The views of a scene show one set of named points, each view turned or mirrored, shifted and resized as a whole, with a little noise and some points left out.

Scene 1
View 1
Q124: [-14 -10   9 -13  -8  13  -8   0 -10  -8   2  -7 -11  16  -8  10   0  -9
 -26  13  -5 -17  20   0 -13 -12  15   4 -28  -4  -3   0 -11  -9  -4   4
 -14   9  -4  20   0  19  10  -8  22  -3   9   7   2   2  -7  -3   7  -1
  -1  -3 -16   6]
Q483: [ -1  -3 -11   1  -8  13  -3   6   1 -10  -7  -5  -9  -3  -7   0  -3   3
 -16   8  -7 -19  11 -14  -5   7   6   3 -15  -4  16 -17  -9   1   0   2
   3   5   4  12   4  -1   8   7  17  -2   9 -11   7  15 -17  -5  -5  -6
  15  -7  -5  -5]
Q857: [ -9  -2 -12  10  -7  19  -2  13   5  -9  -4   6  -5  -2 -14  10 -17   8
  -4   8  -5 -11  18 -27 -12  -1   9  -4 -20 -15  19 -12 -12  -1   1   5
  -2  20  12  25   3   3  10  18  22   1  12   2   1  11 -16  15   1 -18
   7  -1  -8   1]
Q403: [  0   2   2  -5  -7  17   2  -9  12   9   2   1  -4   5  -7  -2  -6   4
 -13   0 -14 -15  19  -3  -8  10  -8   9 -10  -6   1 -12  -6  -6  -2 -13
  17  10  18  13  14  -2   7  -5   7   3  13 -13   8   9   2  -3   6  -4
  33 -17 -11   9]
Q125: [  0   4 -11  -2  -7  18   9   3  -4  -2  13 -10   4  -9   6   1   6   3
 -12  -3  -6 -17  27 -19  -6  -5  14  -1 -10  -6  21 -22 -15  17  -8   3
  13 -16  -4  16   5   6   3  -4  23  -4  14   2  -1  17 -24   5 -13   0
  25   5 -12  -9]
Q996: [ -1  -3  -4   9  -9  12  -1  -5  12   3   2   9   8 -12  -9   4  -7  11
  -6  -9 -13  -7  12 -28  -5  -1   0   4 -10  -1   3 -20  -7   6   0  -2
  22   0  13  11  -3  10  10   8  17   4  11   5  12  24 -21   6  -1   3
  27  -6   3   7]
Q338: [ -9  -7  -6   4 -11  15  -4   7   3  -9  -2   2  -8   0 -10   9 -10   2
 -11   4  -7 -11  13 -23  -8  -5   8  -1 -22  -9  10 -11 -10  -1   2   4
  -1  11   9  19   0  10   9   8  22   3   8   6   5  14 -16   7   2  -8
   9  -4  -5   4]
Q614: [ -4   0   2  -6  -7  18   2  -2   2   4   4  -3  -5  10  -6   2  -6   0
 -15   3  -9 -16  23  -3 -12   2   1   4 -14  -8   2  -6  -9  -4  -4  -8
   5  11  11  20  10   3   9  -7  15  -1  14  -7   1   5  -1   1   4  -5
  23  -9 -16   4]
Q472: [ -9  -7  -1  -5  -9  11  -9   8 -11 -11  -8  -9  -6  -1  -7   7   2  -1
 -20  12  -7 -19  12 -11  -8  -5  16   5 -19   3  10  -8 -10  -2  -3   9
  -7   1  -9  14  -7  15   9   4  25  -9  12   2   8  13 -20  -7  -3   1
   1   2  -7  -5]
Q95: [ -9 -11  13   3 -11  11  -8 -16  16  10   3  16   4   4 -18   7 -10   6
  -9 -11 -18   0   9 -19 -10  -8  -6  11 -17  -1 -20 -10  -2  -9   1  -6
  21  15  24  12  -4  21  13   1  14  12   8  13  15  20  -7   6  11   6
  26 -13   1  22]
Q199: [ -3  -2   2  -3  -6  17   4  -8   9   5  10   5  -2   4  -6   3  -4   0
 -10  -5  -9 -10  23 -12 -11  -2   0   4 -15  -8   0 -11 -12  -1  -2  -6
  13   6  16  18   9   7   8  -7  15   6  11  -1   3  13  -6   8   3  -2
  28  -8 -10  10]
Q167: [ -3   6 -12   6  -6  23   6  10   6   0   3   2  -3  -2  -8   6 -14   8
  -3   3  -7 -13  25 -22 -13   2   6  -2 -13 -16  18 -11 -12   5  -2  -1
   6  12  15  25  10  -1  11   7  17   1  16  -5  -3  11  -9  14   0 -18
  21  -3 -11   1]
Q728: [ -4 -10  -4  -1  -9  13  -5  -1   4 -13  -4  -1 -15   1  -5   4   1  -3
 -17   4  -7 -15  10 -15  -2   0   3   2 -24  -3   6 -15 -12  -3   3   0
   2   5   7  10   3   9   6   4  17   8   4  -3   7  15 -16  -2   0  -3
  14  -6  -4   1]
Q568: [  7   8 -16   0  -5  19  13   2   3   3  10  -7   6 -14   6  -5   6   7
  -8  -7  -9 -19  26 -23  -4   4   7   0  -4  -4  24 -26 -13  20  -7  -2
  23 -18   1  13   8  -2   1  -3  18  -3  14  -7   1  20 -23   4 -17   2
  34  -2  -9 -10]
Q473: [-10  -4  17 -13  -8  14  -1 -13  -2   9  10  -2   1  16  -7   5   3  -3
 -22  -1 -11 -12  24   4 -16 -10   4  11 -18  -3 -11  -1  -9 -10  -7  -7
   5   5   5  19   3  19  10 -19  18  -2  14   6   5   7   0  -2   8   6
  22  -9 -15  14]
Q777: [  6  -2 -21  15  -9  14  -2   6  19 -13 -13   7 -17 -11 -12  -1 -12   8
  -4   3  -9 -15   4 -29   1  19  -9  -5 -14 -10  21 -24  -8  -1   9  -3
  15  18  24  12  12 -12   6  23   8  14   6 -18   9  18 -15   3  -2 -17
  24 -16   2   0]
View 2
Q125: [-21 -14  24 -16   6  17  24  10 -10  -5  -6  -7  -2  14   0  16  12  17
  -1  -6   5  36  -2   6  -2 -24   2   4  20  -8 -10  13 -23  -4  11   2
  -7  -8 -17 -26  17 -32   1  14  -5  14  -3 -16  -8   7 -28  33  -5 -21
  -4   0   2  18]
Q167: [ -1  -7  30 -19   3   8   6  16 -10 -12 -10   7  -5  -6  13  10  19   3
  -1  -5  -4  35  18  16  14 -22   3   1  21   6   6   1   3   1  10   7
 -16 -16  10 -15  -2 -14  -1   6   4  -4  -1  -4 -13  -6 -29  24 -11  -4
   6  -3   5  20]
Q95: [-21   5   8   1 -37   2  -1  14  -8 -14   9 -18 -11   3 -14 -16  -5  10
  -9 -19   5  21  17  11  20 -19   5   9  -2 -11  -8  -9   4  17   8  -8
   3 -14  12   4   1 -15  16 -29  20  -5   5   4  12  -5 -27   7 -20  11
  16  -3 -20  -9]
Q777: [ 16   2  15 -33   9  12  19  21 -20  -5 -10  -1   3  -3  22   4   9  -5
  -3  14  14  13   9  10  27  -9  12  -1   8  16   2  -5  16  -6  21  -1
 -35 -24   8 -16  -5 -25   3 -18  13  -1  16   5   2 -18 -18   6   1  -2
   7  -2   4  22]
Q124: [-25   1  30  -4  -1  22  13  12   6 -13   5 -20  -3  -4 -13 -11  -8   8
  23 -16 -14  23  21   8  -7 -49 -21 -15  12 -11  -9  22  -9   5  14  13
  -7  -5  -5   1   8  14  -8  -3  -7 -17 -14  -2  18   8 -21  39 -15  -8
  12  -9  -9  -7]
Q473: [-34  -6  15   5 -21   2   9   3  -2 -13   9 -14  -5   4 -27  -9  -2  15
   3 -31  -5  22  15   5 -12 -32 -15  -1  15 -22 -16  18 -16  12  14   4
   7   6  -2   1   8  -4   5  -9   4 -10 -14 -17  12   8 -28  31 -23   4
   8  -4 -10 -10]
Q483: [ -2  -1  19 -23  14  19  21  15 -10  -6  -8  -7   2  -2   8   2   1   5
   4   3   5  17   9   5   5 -24  -7  -5   9   3  -9   9  -2  -6  18   6
 -21 -14  -3 -17   4 -15  -4  -5  -2  -1   1  -8   8  -4 -17  25  -4  -6
   6  -4   5   7]
Q199: [-14  -5  15  -9 -17   3   8  11 -12 -10   3  -6  -7   6 -10   1  11   4
  -1 -18   0  26   9  13   6 -19   2   1  17  -9  -5   9  -6   8  13   0
  -8  -7   4  -2   1 -14   3 -10  10  -6  -3  -9   3  -1 -31  15 -14  -2
   8  -4  -7  12]
Q728: [ -9   3  18 -19  -3  24  21  15  -7  -3   1 -20   1   9  -2  -2   1  -3
  14  -3   2  21   5  11   9 -26   0  -9  12   0  -6  12  -7  -1  22   2
 -23 -11 -12  -6   6 -11  -2 -17   6  -6   2   2  18  -3 -23  18  -4 -15
   9  -6  -8  12]
Q996: [-13  -5  12 -11 -11  10  11  17 -11 -10  -6 -11  -4   5   4  -3   2  17
 -14  -2  13  26   6   6  17 -15  10  15   2  -2  -8  -9  -2   3   7  -5
  -3 -21   2 -19   9 -34  14 -11   9  11   7  -4   0  -5 -27  11 -10   0
   6   3  -7   1]
Q403: [ -2  -2   8 -16  -9  -7  11   6 -19  -9   3   3   0   0 -12   3  13   2
  -3 -14   5  11  10  11   1 -12   0  -3  22  -9  -9  12   3   7  21  -3
 -14  -1  12  -1  -5 -11   3 -18  16 -10  -1 -18   5  -8 -24  10 -13   8
   7  -5  -1   9]
Q568: [-13 -16  16 -19   9  12  24   7 -16  -3 -10   1   1  17   2  19  18  19
  -9  -3  13  30  -8   3   0 -12   8  11  23  -5 -12  10 -18  -8  13  -2
 -12  -7 -14 -31  19 -44   4  11   3  19  -1 -20 -11   2 -28  24  -5 -14
  -5   1   5  21]
Q614: [ -8  -5  20 -13  -3   1  11   7 -11 -10   3   3  -1  -4  -9   1  11   2
   5 -16  -1  19  13  12  -1 -24  -6  -6  19  -7  -6  14  -2   7  17   5
 -11  -3  10  -5  -2  -6  -4  -7   6 -12  -5 -13   4  -3 -26  22 -16   1
   8  -6   0   9]
View 3
Q95: [  8  -6   8   5  -3  15   3 -14   1 -12 -10  11   7  13   3  31 -14 -13
  -2 -28 -14  23  18   2  11 -10  23 -10  -7   8   7  23  12  18   5   8
  -5   6 -10  13   5  10   9  12  21   1  11 -10 -12   1 -11   6 -12  -3
  -3   2  -1   8]
Q473: [ -4  -7  19  10  -9   8   0  -8  -9 -20 -17  13  15  10  -1  22 -11 -11
  -5 -20   3  13   7  -9   3  -3  15 -10   2   6  11  29  16   6  10   8
  14   0  -7   9   7  14  10   4  13   1  -6   1  -4   1   5  15  -2   5
  -8   4   1  -2]
Q857: [ 11 -14  -1  13   4   8   0 -17 -13   7  -3  -4   0  -6  17  26  -9 -20
  10  -2  -6  -1 -13   5  11   1  12  -7   3  -7   4   9  13  17   6  12
  -2   1 -16  16   7   6  -7  -7   9  12  -4  -6  -5  -8   8  -5   5 -12
  -4   2  -5   8]
Q614: [  7 -15  15  12  -6   3  -2  -9 -10 -13 -15   3  10   3   2  21  -8 -17
   5  -7   3   8  -1   0   4  -3  12  -9  -1  -6   3  20  12   6   5   9
   9  -2  -8  11   7  10   7  -2  11   2  -8   5   0   2   3   3   4  -6
 -14   8   1   3]
Q403: [ 13 -18  17  10  -6   5  -5  -8  -8 -16 -18   5   8   6   0  20  -6 -18
   6  -8   4  16   8   3   5  -9  16 -11  -9  -9   0  21   8   4   1  10
   6   0  -7  12   5   7  14   2  19  -5  -5   5  -1   7  -5  -1   1 -12
 -18  10   3   4]
Q124: [ -6  -6  15  14  -1  12  -2 -10 -11  -7 -10   5  13   8   1  19 -10 -11
  -8 -12   2   2 -12 -12   1   5   1   0  13   8   9  23  22  10  14   8
  21   2 -15   5   5  10  -5  -8  12   3  -7  -3   3  -6  11  12   4   4
   0  -4   1  -4]
Q199: [  9 -11  13  10  -5   3   0  -8  -7 -13 -12   4   6   6   6  25  -9 -15
   4  -9  -3  12   4  -1   7  -8  14 -11  -8  -3   8  20   6   7   4  11
  -1   0  -9  15   7   9  10   3  12   5  -4   2  -6   1   2   3   1   0
 -13  10  -1   6]
Q472: [ -2  -1   5  11   1  20  -2 -11  -6   0  -2   0  13   2   8  16  -8 -10
  -2   8   4   2 -18  -9   9   2   9  -4   5   8  12  18  20   5  13   5
  15  -3 -15   4   8   4 -10  -6  14   5  -4   3   0  -7   0  -1   5   0
   2  -8  -5  -3]
Q568: [ 12  -3   9  11  -4   8   0  -2  -5  -9  -6  -4  10  -6  14  17  -8 -13
  15  22  10   5  -8  -5  14 -16  21 -16 -25  -6  20  14  -5 -11   5   6
  -6  -7  -9  14  13   5   6   4   8  14 -14  20  -8   2  -5 -10   9   7
 -14   9 -12   3]
Q483: [ 11 -12   8  13   1  13  -6  -9  -6  -1  -4  -5   8   0   8  15  -5 -16
   5  11   3   7 -15   1   9  -6  11  -4  -8  -4   6  11  11   2   7   5
   5   1 -13   7   7   0  -2  -7  17   2  -5   5   1  -2  -6  -8   6  -9
  -8   0  -2   4]
Q338: [  8  -9   3  12   3  10  -2 -13  -6   2  -3  -2   2   0  12  24  -9 -15
   4  -3  -7   5 -11   0  11  -2  11  -4   0   0   7  14  11  15   7   9
   0   2 -15  12   6   6  -4  -5  12   9   0  -4  -4  -7   2  -1   3  -4
  -1   1  -6   6]
Q996: [ 13  -5   2   7  -1  17   1 -11   1  -5  -6   2   7   1  11  27 -12 -13
   8   0  -4  16   5   2  16 -11  26 -14 -15   0  12  14   5   8   3   6
 -11   0 -10  13   9   4   4   8  18   8   3   1 -13   1 -11  -8  -3  -3
  -5   2  -8  10]
Q728: [  8 -13  14  13   2   8  -6  -3  -2  -3  -3  -3   4   8   2  20   0 -15
  -1   1  -7  11 -12  -2   8  -6   2   3  -9   0  10  14   3   5   7   8
   5   5 -14  10   5   2   2  -8  17  -1  -2   2   2  -2  -4   0   5   2
  -5   1   0   5]
Q777: [ 26 -22   4  13   6   9  -6 -11  -3   6  -1  -9  -2  -3  11  21   0 -23
  15   9 -10  15  -8  16  13 -11  12  -4 -18 -16  -2   3   1  10  -2  12
  -9   4 -14  15   3  -4   1  -7  22  -1   1   1   0   1 -15 -18   5 -23
 -12   4  -2  14]
View 4
Q472: [ 17   5   7   9  16   7 -12  10 -10 -26  14   3  26   3  -4   5  15   0
 -17 -20 -19  -7  -9 -25  12   5 -17  17 -15   0 -16 -15 -20 -19 -13 -19
  11 -31  29   2  -6  -5   3   6 -24 -10  25   9  31  11   3 -22   1  -9
   7  -6 -14  21]
Q124: [ 23  11   9  15  14   7  -6   6 -24 -35  10  -9  13   7 -14  -1  24   1
   2 -36 -26 -13  -1 -37   8  17 -16  15 -14 -10 -20  -2 -17 -27 -13 -37
   6 -18  29   0 -12   6   8   5 -11   0  28   6  28  11  -1  -7  12  -7
   3   4  -2  23]
Q777: [  4  -9   5 -22  10  26   3   9  11  -8  -2   5   0  -8  -7   7 -24 -11
   1  -3   2  -3   0  -6  29 -31 -10   0  14  12   2 -19  -3   4  22 -15
  -2 -13   3  -8  27 -12   6  -5 -15 -32   9 -18  33  17  15 -21   2 -16
  12  13   8  18]
Q95: [ -1  -2  15   7   2   4  11  -6  12 -41 -15   4   2 -18 -27  -4  22  -3
   5 -15 -50 -18  17  -9  17   1  15   1  23   8  11   5 -14 -31   0 -24
  -1  15  20  -3  15   8  14   6 -14 -14  -1 -13   1  35  10 -20  17  13
  13 -16 -21  -3]
Q568: [ 32   4  -7 -12  28   9  -2  16 -10   2  17  27  17 -13  13  13   1 -11
 -13  20 -17 -15  -4 -22   5  -5 -14  -4  -8  24   3 -33 -32 -26   7  -7
  14  -6   4   8  31 -21 -16   5   6 -27  -4  -6  24   5  23 -36  -3 -13
  -2 -35 -16  18]
Q199: [ 18   3   7  -2   9  10   8   3  -6 -27  -3   6  -1 -14 -17  -1  13  -7
  10 -12 -35 -13   9 -24   8   2   0  -2  13   8   4  -3 -15 -28   6 -27
   4  12  14   2  19   2   6   2   2 -16   3 -12  19  21  18 -17  15   3
   5 -10  -4   9]
Q403: [ 22   4   5  -9   4   5  16   1  -3 -26   7  18  -6 -16 -15   3   3  -3
  18 -14 -23 -23   2 -18  14  -8  -4 -10  17  10   8  -6 -15 -23  17 -15
   5  19  12  -6  17  -5   1  -7  10 -20  11  -6  24  15  22 -14  15   0
  16  -3   8  14]
Q483: [ 18  -1   2  -8  12  14  -4   9  -1 -15  12   9  12  -4  -2   7  -2  -3
  -6  -8  -8  -8  -9 -18  18 -14 -17   5  -1   8  -8 -19 -13 -10   6 -15
   5 -19  15  -2  10 -11   2   0 -14 -23  18  -2  34  10  12 -22   1 -13
  11  -2  -4  23]
Q728: [ 23  -4   5  -3   5  24  -4  13  -7 -19   2  -5  11  -6 -11  -3   4  -4
   0  -8 -17   4  -7 -32  11   1  -8   4   6   4 -10 -11  -9 -19  13 -28
   4 -15  22   6  14   2   6   3 -10 -23  16 -12  41  16  17 -18   8  -7
   3  -5  -8  11]
Q125: [ 33   7  -6   0  29  10  -6  16 -17  -4  16  17  20  -7  11  10   7  -8
 -13  12 -23 -13  -3 -30   3   2 -17   5 -16  18  -3 -29 -32 -29  -5 -16
  14 -13  10  10  24 -15 -14   8   0 -19   3  -2  20   6  14 -31   0 -12
  -8 -29 -16  22]
Q167: [  9  10   0 -10  24  10   1   7  -8  -9  -3   6   0  -5   1  12 -12 -17
   0  -8 -12 -19  15 -16  22 -16 -14   8  -1  10   2 -16 -20 -12  -4 -26
   1  -7  -2  -3  27 -15  -6   3  -3 -15   0 -14   8  10   4 -18   6 -11
   1   9   9  29]
Q338: [  6   2   9   1  17  17  -5  10  -2 -20  -6  -6  14  -3  -9   3   1  -8
  -9 -13 -21  -6   7 -19  18  -3  -9  15  -1   4  -5 -10 -15 -13  -7 -29
   4 -18  13   1  16  -3   5   6 -21 -13   9  -9  17  17   3 -20   7  -8
   2   3  -8  18]
Q857: [ -1   5   8  -4  26  16  -7   7  -1 -11 -12  -9   8   2  -2   9 -13 -15
  -6 -13 -11 -10  10 -16  25 -16 -14  18  -2   5  -1 -14 -15  -4 -10 -31
   1 -21   4  -4  22  -9   2   6 -22 -13   5 -11  10  16  -5 -17   2 -13
   0  14   4  28]
View 5
Q403: [ -7  14 -14  -9  -9 -13  -5   8   9  -9  -5   6 -11  31  -1   9   3   8
   7   6  -4  -3  -3  -1  -1   5  15   1  15  -8  -4   6  10  -9   3 -11
   1  -8   2  17   0 -22  -2 -10  18   2  20   1 -15  -2  -5  16  16   9
  -7  14   4  -4]
Q777: [  1   4 -14  -3 -14  -2  22  -7 -12  -8 -18  -7 -16  28  -2  -6  -7  20
   5  24  -1  -4 -17  -4   9  -4  19  -3  11 -14   6 -13  22 -11   6   0
 -22 -16  -1  14  15 -23  -6   3  22   6   7  -3   4  -2   0  -1  16   3
  15 -10  14   1]
Q996: [-14   9 -19 -10   0   1  11   5   1  -2   2  -7 -14  21   5  -6   7  15
   2  14  10   3 -14 -19  -3   5  18  -9  13 -17   6 -16   4 -20  11  -3
   4 -11  12  16 -13  -8   0  -8  18   0   0   1  -5 -15   8   3  16  12
  -2   3  27   5]
Q338: [ -9   1  -2   1  10  -6  20   9   2  -2   2 -11 -18   7   4  13  -3   7
   1   8  -1   4  -8 -16  -3   0   7   0   9  -5   8 -20  13 -14   9  -6
   5 -11   6  16  -3 -10   5  -3   5   7   7  12   7  -4   1   4  14  15
   1 -11  11  -5]
Q483: [  1  -1  -6   0   1   3  16   9 -10  -5  -7 -11 -17   7  -1   6  -3  10
   2  11   0  -5  -8  -2  -4  -1   7  -2  14  -4   5 -13  14 -12  11  -6
  -2   2  -7  17   3 -20  -1   3   6   8  15   5  -5  -7   2   2  13   6
   3   0   8  -6]
Q568: [-17   9  -7  -5   3   8   7  11 -12  -2   1 -18   2   4  -5 -12  22  12
   8  13   9  -7   0   5  -3  -1  17  -5  20 -15  -7 -22   0 -15  12   3
   1   5   1  22 -11 -16  -4  -6   7  13  19  -3 -24  -9  31 -12  15   2
  -1  20  19  11]
Q472: [  0  -5  -2   3  18   8  14  20  -7  -3   5 -13 -21  -9   5  20  -2   3
  -6   4   2   1  -4  -9 -12   1  -2  -2  12   1   9 -16  12 -15  14 -10
  15   9  -8  17  -8 -10   3   2  -6  10  11  15  -6 -13   1   6  11  12
  -6  -5   7 -15]
Q614: [ -6   7  -3  -3   0 -14   3  10   8  -7   0   0 -15  19  -2  18  -3   4
   9   9  -9  -2  -3   0   0   2   9   3  10   2  -2  -5  13  -9   4 -11
   4  -6  -2  21   5 -20  -3  -2   8  10  25   7 -10  -2  -7  14  19  13
  -1   6  -3 -11]
Q857: [-10   3   6   2  11 -14  24   1   4   0   4 -14 -18   8   3  11  -3   6
   7  18  -6   5 -13 -15   7  -3   9   2   5  -1   8 -30  12 -13   5  -2
  -1 -17   4  19   6 -12  -2   4   2  13   8  11   8  -6   2   4  22  16
  10 -14   8  -6]
Q95: [-14  15 -25 -10  -3 -11   0   5  15  -4   4  10 -19  32  10  12  -3   9
  -6   0   4   7  -9 -31  -8  13  12  -9  10 -14   4   2   6 -16   6 -14
  14 -21  20  13 -18  -5  11 -18  23 -12  -4   9   1 -11 -13  18   9  20
 -16  -1  20  -1]
Q473: [-13  13  -8  -8  10 -13 -11  22  16  -5  11   3 -13  14   5  29   4  -2
   0  -9  -3   3   7 -10 -12   8   3   2  12  -2  -6   5   4  -9   5 -14
  26  -4   6  18 -16 -10  10 -16   6  -1  19  14 -15  -4  -6  19   6  19
 -21  13   3  -9]
Q167: [-17   9   4  -4   3 -16  15   1   8  -1   1  -9  -9  13   0   5   6   6
  12  19  -6   3  -9  -7   8  -2  14   3   9  -4   0 -24   8 -10   4  -1
  -3 -16   6  23   6 -16  -5   1   6  15  19   4  -4  -5   8   3  26  12
   9   0   6  -3]
Q125: [-16   8  -2  -2  14   6   6  16 -10   1   6 -20  -1  -5  -3  -2  20   6
   8   9   6  -3   2   2  -6  -1  11  -2  16 -10  -2 -24   0 -10  14   2
  10   6   1  22 -13 -13   2  -4  -1  16  17   4 -18  -6  28  -9  13   8
  -5  13  16   5]

In a view up to two points have been moved. Name them for each view, in the order of its rows, or write none.
view 1 | Q728
view 2 | Q473
view 3 | none
view 4 | Q777, Q199
view 5 | Q614
